Each row is a point on a landscape with many valleys, with its height.
A ball rolls from a point to the lowest of its 2 nearest points, and stops where none of them is lower. Distance is the straight distance between rows; heights are no part of it.
J690: -17  12  18 -22  -8   7   4   8   2  -5   2   6  16  10   9 -12   0   6  -6  23  height 92
J528:  19 -11 -15 -15   3 -12 -25  17   8 -12   6  -3   0  -7   5  -9 -13 -20  11  18  height 100
J110:  16 -13  -4  -7 -17 -17 -18  14   5 -11  -1   9   3   7   1   1 -13 -33  15  25  height 107
J111: -39  31  17  -3  23  16   9  -2   8   4  -3  -4  22 -15   4  -4   9   0   3   6  height 113
J573:  13 -15  -6 -19 -19  -5  -3  18  -7 -11   6  22 -19  14 -15 -13  10  14 -10  -1  height 261
J308:  -9 -12  20   3  17   4  36   9  -3   8 -11 -10  -7  12 -19   0  -2   6 -16   0  height 111
J620:   9   3  -1  22 -32  -7   3 -14  10   7  -5  12   6  -3  13  24 -19 -11   6 -10  height 163
J305:   6  -5  -8  16   7  -1  10   5  -4  10  -6  -1 -13 -10 -15  14   1  -9   8  -9  height 556
J925:  -9   0  -2   2   4   2   9  -3  -9 -13  11   6  17 -10   1  16 -14 -31  -3  22  height 9
J174:  -3  -8  17  -5  25   0  28  20  12   8  -5  -1  -7   7 -12   0 -19  13 -15  -6  height 59
J990:   8 -14  -1  18  -4   5  12  -1 -13  19 -17 -12 -19   7 -23  -9  21   1   8  -9  height 594
J428: -22  16   1 -11   5   5  13  21   1  -8   6  32   3 -13  -5  22  -3  -5 -11  -1  height 114
J978:  11  -7 -11   2  -5   2 -12 -22 -17  -4  19 -18   6   9   5 -13  12   9  -5  -3  height 315
J947:  23 -22 -26  -2 -20  -5 -19   7 -19 -14   7   4 -18   7 -17  -3  19  -8   6  -1  height 621
J210: -12  16  -4  13  31  12  11  -4 -17   5   4   0  -7 -17  -4  11  12   9 -13 -20  height 499
J839:   8 -13  -5   0 -38 -10  -3  -3  -5 -10   6  24  -5  13   1  15   2  -2  -9  -6  height 308
J433:  -8   4   9  -4  17 -12  10  12  23  -4  -3  -6  14 -15   6  24 -32 -15   0  12  height 50
J523:  18   0 -19  -1   3  -1 -16   6 -10  -6   1  15 -19  -9  -1  -4  13  17   0 -20  height 273
J545: -13  19  -9  33 -19   7   4   0   0  11 -18  18   2 -16 -11  14  11 -14  29  -9  height 288
J657: -10   5 -11  10  19   3   1   8 -24  -5  11  11   0 -18 -22  16  13 -24   9  -2  height 528
J543: -20  17  -6  20 -19  11  17  -4  -3  14 -13  17   8  -6  -7  15  15   0   8 -16  height 365
J307:  20 -16 -22 -11 -12   4 -12   9 -20  -5   0   0 -19   2 -22 -23  25   5   5  -3  height 615
J321:  -8   4  -6   8  23  11  23   8 -16   9  -2  11 -12  -5 -17   7  16  21 -16 -22  height 484
J923:  -6 -12  20 -17   4   1   7 -13  -5  -7  16  -7   4  23   6 -13 -10  16 -12  16  height 102
J740: -23  20  14   0  20   8  12 -25   6  -1   7 -15  31 -14  13   0 -15 -12  -7  15  height 66
J68: -25  20  14  -4   9   6  -9 -12   9  -6  -4 -10  24 -12  17 -12  -6 -13   7  18  height 79
J403:   9 -14  10  -2   4  -1   2 -10  -6   4  -6 -25  -3  13  -3 -20   0  -2   7  18  height 202
J123:  -9  10  -7   5   3   3  14   6 -14 -10  16  19   6 -11  -6  27  -3 -12  -8   0  height 64
J115:  10  -8  -6 -16   8 -13  -9   5  -1 -14  14  -5   3   0   3   5 -22 -10  -4  25  height 95
J972:  -2  14   7 -17 -22   2 -14   2  15   0  -4   4   8  18  12 -19   5  13   8   3  height 136
J922:  -8   8  -8  23  -6   4  10 -20  -5   5  11   7   3  -5   1  24  -1   0  -4 -16  height 252
J398:  19   0 -10  -1 -13   0  -1   9   1  10  -3  19 -19   3  -2  -1  12  33  -6 -23  height 244
J258: -13  24   7  -2 -12   5   8  -6  22   1   6  19  10 -11  19   3  -9  20  -5 -15  height 154
J629:  12   3 -19  -5   7   0 -25   6  -1  -1   2  -5 -10 -17   8 -11  14   9   9  -8  height 292
J659:   1   5  22  17  17  -4  12 -17  25  21 -14 -22   8  -2  15  -3 -16  12  10 -16  height 88
J330:  19 -13 -17   1  13 -11 -33  14   6  -3 -11  -9 -13 -26  -4   8   0 -18  23 -11  height 647
J37: -31  21  18  -1  17   9  22   4  14  10  -8   1  17  -9   5   9 -11   2  -5   2  height 78
J205: -16  -9  15  -1  12   6  22   4 -19  -1  -5 -14  -7  14 -23  -8  14   4  -4  16  height 158
J164:  27 -11 -31   4  -4  -5 -27   4 -21  -1   6  -6 -24 -14 -10  -4  10 -11  11  -4  height 629
J688:   4  12 -19  10  -1   6  -1 -13 -15  -2  10  16  -3  -9   5  20  11   6  -8 -19  height 286
J184:   4   0  -7  -8   2  -9 -20  30  29  -2 -14  11  -9 -19   8   8  -8  -8  16  -6  height 81
J733:  -2   4  10 -10   1   3  -7 -35   7  -4   7 -17  19  12  17 -28  -6   2   1   4  height 143
J759:  14  -3 -10   7 -23  -6  -6  16  17  17 -21   2 -13   6  -3  -7   2   0  18 -14  height 312
J484: -15  19  19   1  13  10  16   2   5  13 -16  -8   7   0  -6 -13   8   6   5  -6  height 176
J283: -13   5   3  15  -4  14  21  -7 -10  19  -4   3  -2   3 -15   7  13   7  -6 -14  height 421
J389: -16  18   6 -14  -5   7  14  11  15  -4   9  26   6  -5  13  16  -9  15 -19  -7  height 140
J647:  -6 -17  12 -18 -15  -2   1  12  -3 -11   4  12 -12  25 -13 -12  12  16 -17  14  height 271
J582: -20   1   5   6 -16  10  20  -6  -5  -8   0  20  12   8  -3  23   2 -10 -23   3  height 94
J664:  15  -5 -11  -7  10   1 -22  -9 -18  -1  10 -21   0   6   3 -29  10   4   6  11  height 309
J477:  13  -7 -27   7  21 -10 -17  -9 -24 -13  15 -15  -6 -10  -3   3   6 -21   3   9  height 640
J872:   6 -16  -4  -3  14  -9  12 -14 -24 -20  26 -11  -7   8  -3  10 -11   2 -27  14  height 104
J984:   7   5  -3   6 -12 -17  -8   8   9  -7  -3  10   7  -1   3  16 -21 -43  16  13  height 118
J480:   6   2  -8 -20   1  -2 -23  33  17   0  -8  15  -8 -17   1 -12   6   8  13  -3  height 91
J762: -19  18   6   4  28   8  -5   6   6   8  -9 -12  15 -14  -6  -7   6   0   8   1  height 141
J282:  -5   7  15  -6  21   0  19  23  20   6  -6   5   0   0   4  20 -24   6 -11  -5  height 80
J847:  -7  -7   8   3   7  12   4 -15 -25   2   3 -19   2   7 -13 -13  17  -5  -8  15  height 184
J556:  22 -22   9  -3  -2 -15  15  10  13   7 -12  -9 -13  14  -7  -2 -26  -2  -3   9  height 220
J614: -20  -8   7  23 -19   6  22 -24  -5   8   2   9   5   3  -5  24   3  -1 -17 -10  height 187
J597:  11  -1   3  -4  -3   1  11  13  11   6  -7   4  -7   8  -4 -15   8  25  -7 -22  height 221
J514:  12 -16  -3  22  -3  -1  19  -6  -4  20 -16 -13 -11   1 -15   8   3   5   2 -17  height 576
J509: -10  19  11 -20  12   7 -14 -23  17  -6  16 -13  14   5  24 -28  -2  11   4 -10  height 147
J342: -11   6  13 -23  10   5  -2   5  -1  -5  21  -8   8  13   6 -20  -1   9  -6  12  height 97
J229:  10 -14  -7  -7 -10   0   1  19   0   1  -8   7 -10  11 -15  -6   9  -2   2   2  height 245
J197:   8   6   0  -8 -10 -14  -2  12  25  -1  -7   4   2  -3  20  11 -25  -8   6   7  height 82
J83:  12  -5 -11 -19  19   0 -28  11  -4  -6   9 -21  -9  -2   0 -33   5   9   6   0  height 305
J363:   4   0  -3   5   0  -7  -5   6   0   7 -23  -9  -1  -6 -11  -8   5 -24  24  13  height 126
J803:   8 -11   6 -21  -3  -4  -5 -12   1 -18  24   3   2  20   7 -10 -11  26 -18   2  height 101
J379:   7   2  11  19  -4  -4  10 -30  12  22 -17 -15   6   1  10   2 -13  -3  10  -4  height 123
J298:   0  14 -13 -16 -11   7 -15  26   0  -4   0  19  -6  -1   5 -18  14  20  11 -13  height 108
J31:  11 -11  -3 -12  11 -14  -3  13  14 -14  14   7  -5  -5  15  22 -27  -5  -9   6  height 84
J655:   4 -21   2  -6  -8  -5   1  -4 -14  -7   8  -2  -9  21 -11 -14   9   9 -12  10  height 279
J481:  10 -28  10  -5 -17 -12  -9 -14  -6 -11   1 -15  -7  29   4 -16   4  10  -7  18  height 285
J749:   3  12 -10  -9 -29   5 -18   2   2  -1   6  16   3   2  11 -19  18  13   1  -4  height 125
J448:   0  -2  21   4  32   0   4   0  26  26 -14 -26  -1   4   5 -12  -8  22  12 -21  height 65
J62:  -7  22   4 -14   5   5  -4  -8  16  -7   8   3  12  -1  19 -13   1  21   0 -18  height 152
J829:  23  -8 -22  14   1 -12 -17 -16 -14  -4  12 -19 -18  -9  -2   3   1  -6   1  -1  height 636
J971:   8 -13  12  -8 -14  -6   1  12   7   0 -17   2  -9  16  -3  -7  -8  -7   1  17  height 233
J171:  -3   6  18 -17 -17   6  -4 -21   4  -9   4   0  17  19  18 -22  -5  14  -2   5  height 139
J987:  13 -12 -27   2  23  -7 -32   5 -10 -10   7  -7  -9 -26   1   6   2  -9   9  -2  height 643
J418:  -1   6  -2 -13  16   7 -25   6   4   3   8  -9  -1  -7  11 -23  12  15  12 -12  height 301
J633:   9  -9 -16   9   5   4   0  -1 -20   8   2  -8 -17   2 -21 -17  23  -2   7   1  height 607
J50:   8  -3   2  -1   5 -13   2  15  25  -6  -1   5   0  -6  10  30 -35 -21  -1   1  height 68
J486:  -9   7   0  12  19  10  27  13  -8  11  -8  -8 -10  -7 -23   3  13   3  -5 -12  height 460
J382: -15   9   2   6   9  11  -8 -23 -27   8  -8 -26  12   2  -8 -27  25  -9   9  12  height 208
J220:   8   5  -2  -6 -26  -9 -10  -4  20  -1   2   8   6   8  26  -2 -19   8  -2  -2  height 89
J224: -6  6 -1  2 13  2 -1 -2 -5  6  6 -6  4 -8  1 -1  6  2 -4 -1  height 112
J739: -26  23  11 -20  -2   8  -5   8  14  -2  -1  11  23 -10  12 -11  -3  -2   4  12  height 86
J525:  -1   2  23  -9  15  -3   1  16  33  19 -16 -15   2  -1   5 -14 -13  16   3  -4  height 45
J408:   4  -6   8   3 -20   8  -6 -32  -8  -5  13  -6   4  20   8 -15  13  13 -12  -1  height 323
J549:  27 -28  -3   5 -26  -7 -15 -13  -3  -1   1 -10  -7  23   4  -4  -6   4   4   9  height 291
J411:   3 -18   5  21 -28  -1   6 -19  -5   8 -10  -4  -6  18   0  14  11   8 -12 -11  height 232
J90: -19  12  15   4  28   5  22 -15  12   7   7 -15  19  -8   9   9 -14   0 -10  -5  height 44
J982:   3  13   1  11 -19 -12  -3  -1  15   0  -4  19  10 -10  10  23 -24 -23  16  -1  height 135
J112:  -9  13   5  14   2  -1   4  -1  -9  11 -22   0   9  -2  -9   5  12 -22  20  10  height 157
J541: -11  13  -4  23 -21   2  -6 -13 -16   6 -22  11   9  -7  -6  10  21 -26  29   8  height 209
J700:  14 -24  15   0  -2 -14   4  -3   0  -2  -7 -23  -6  16   0  -2 -24  -8   1  25  height 210
J706:  10   4 -11  -2  -3  -3 -23  13  12   1  -8  -7  -1  -6  -4 -12  -4 -16  19  10  height 109
J601: -17  12 -20  14  17   8   6  -4 -28   0   8   7  -3 -17 -13  17  20  -3  -5 -11  height 514
J718: -11   4  19  -7  17  -2   5  24  40   8 -16   0  11  -3  11   7 -21   6   3   3  height 58
J465:  30 -17 -14   1 -20 -11 -10   5   8   8  -7  -4 -13   9   1  -6  -5   0  11  -2  height 300
J266:  -6  14   5 -12   6   1 -11  25  32   0 -10   2   8 -11  12   0  -6   1  12   5  height 69
J222:  -2  13 -16  12   5  11 -24 -15 -14 -13   8  16  -7 -24  17  20  10  13  -3 -18  height 310
J531:   1 -10   6  27 -22  -7  15 -31  -3  13 -19 -12   5  11   7  14  -1  -5   3  -3  height 175
J497:  10 -27   0  16 -34  -9   4  -1  -7   0  -3  17 -17  19  -7  16  13   4 -14  -9  height 280
J25:  -6   1   5  -2  18  -4   7   9   6  -8   0  -7   7  -3  -5  12 -22 -27   6  21  height 33
J432:  -1  -5 -10   4  -6   1   8  -7 -27 -12  19  15  -1  -2 -10  18  11 -13 -17  -1  height 128
J453:  -1 -11   1  -2 -25   4  -8 -15  -8 -10  10  13   6  15   4   3  13   5 -16   5  height 322
J234:   2  -2 -15   9  26   2   5   9 -16  -3   1   0 -16 -23 -12  19   2 -17   3 -14  height 541
J401:  -6   5  11  -9   7   9  18  18   3   5  -3   1  -3   5  -9 -17   5  19  -6  -4  height 205
J530: -19   4  12   2  -2   7  15 -12  -4  -8   6   4  20  -4   6  14  -4 -11  -9  12  height 39
J645:   7  -9 -11  -6   8   4   5 -10 -28 -21  24  12  -6   2  -1  10   4   7 -23   0  height 132
J468:   1   4   1  -7  -1   2   4  -9  -3  -8  14   4   6   5  10   2 -11  11 -16  -3  height 90

Where does a ball stop that starts at each point below?
J549 | J174
J759 | J174
J453 | J525

Call two points neighbours if one is among the 2 nearest of the other. Go from one point of each pair to the other, from neighbour to neighbour, staying as low as possible. Name the highest point that can't be avoided.
J925 / J174 | J972
J925 / J123 | J258
J468 / J90 | J923
J174 / J525 | J282
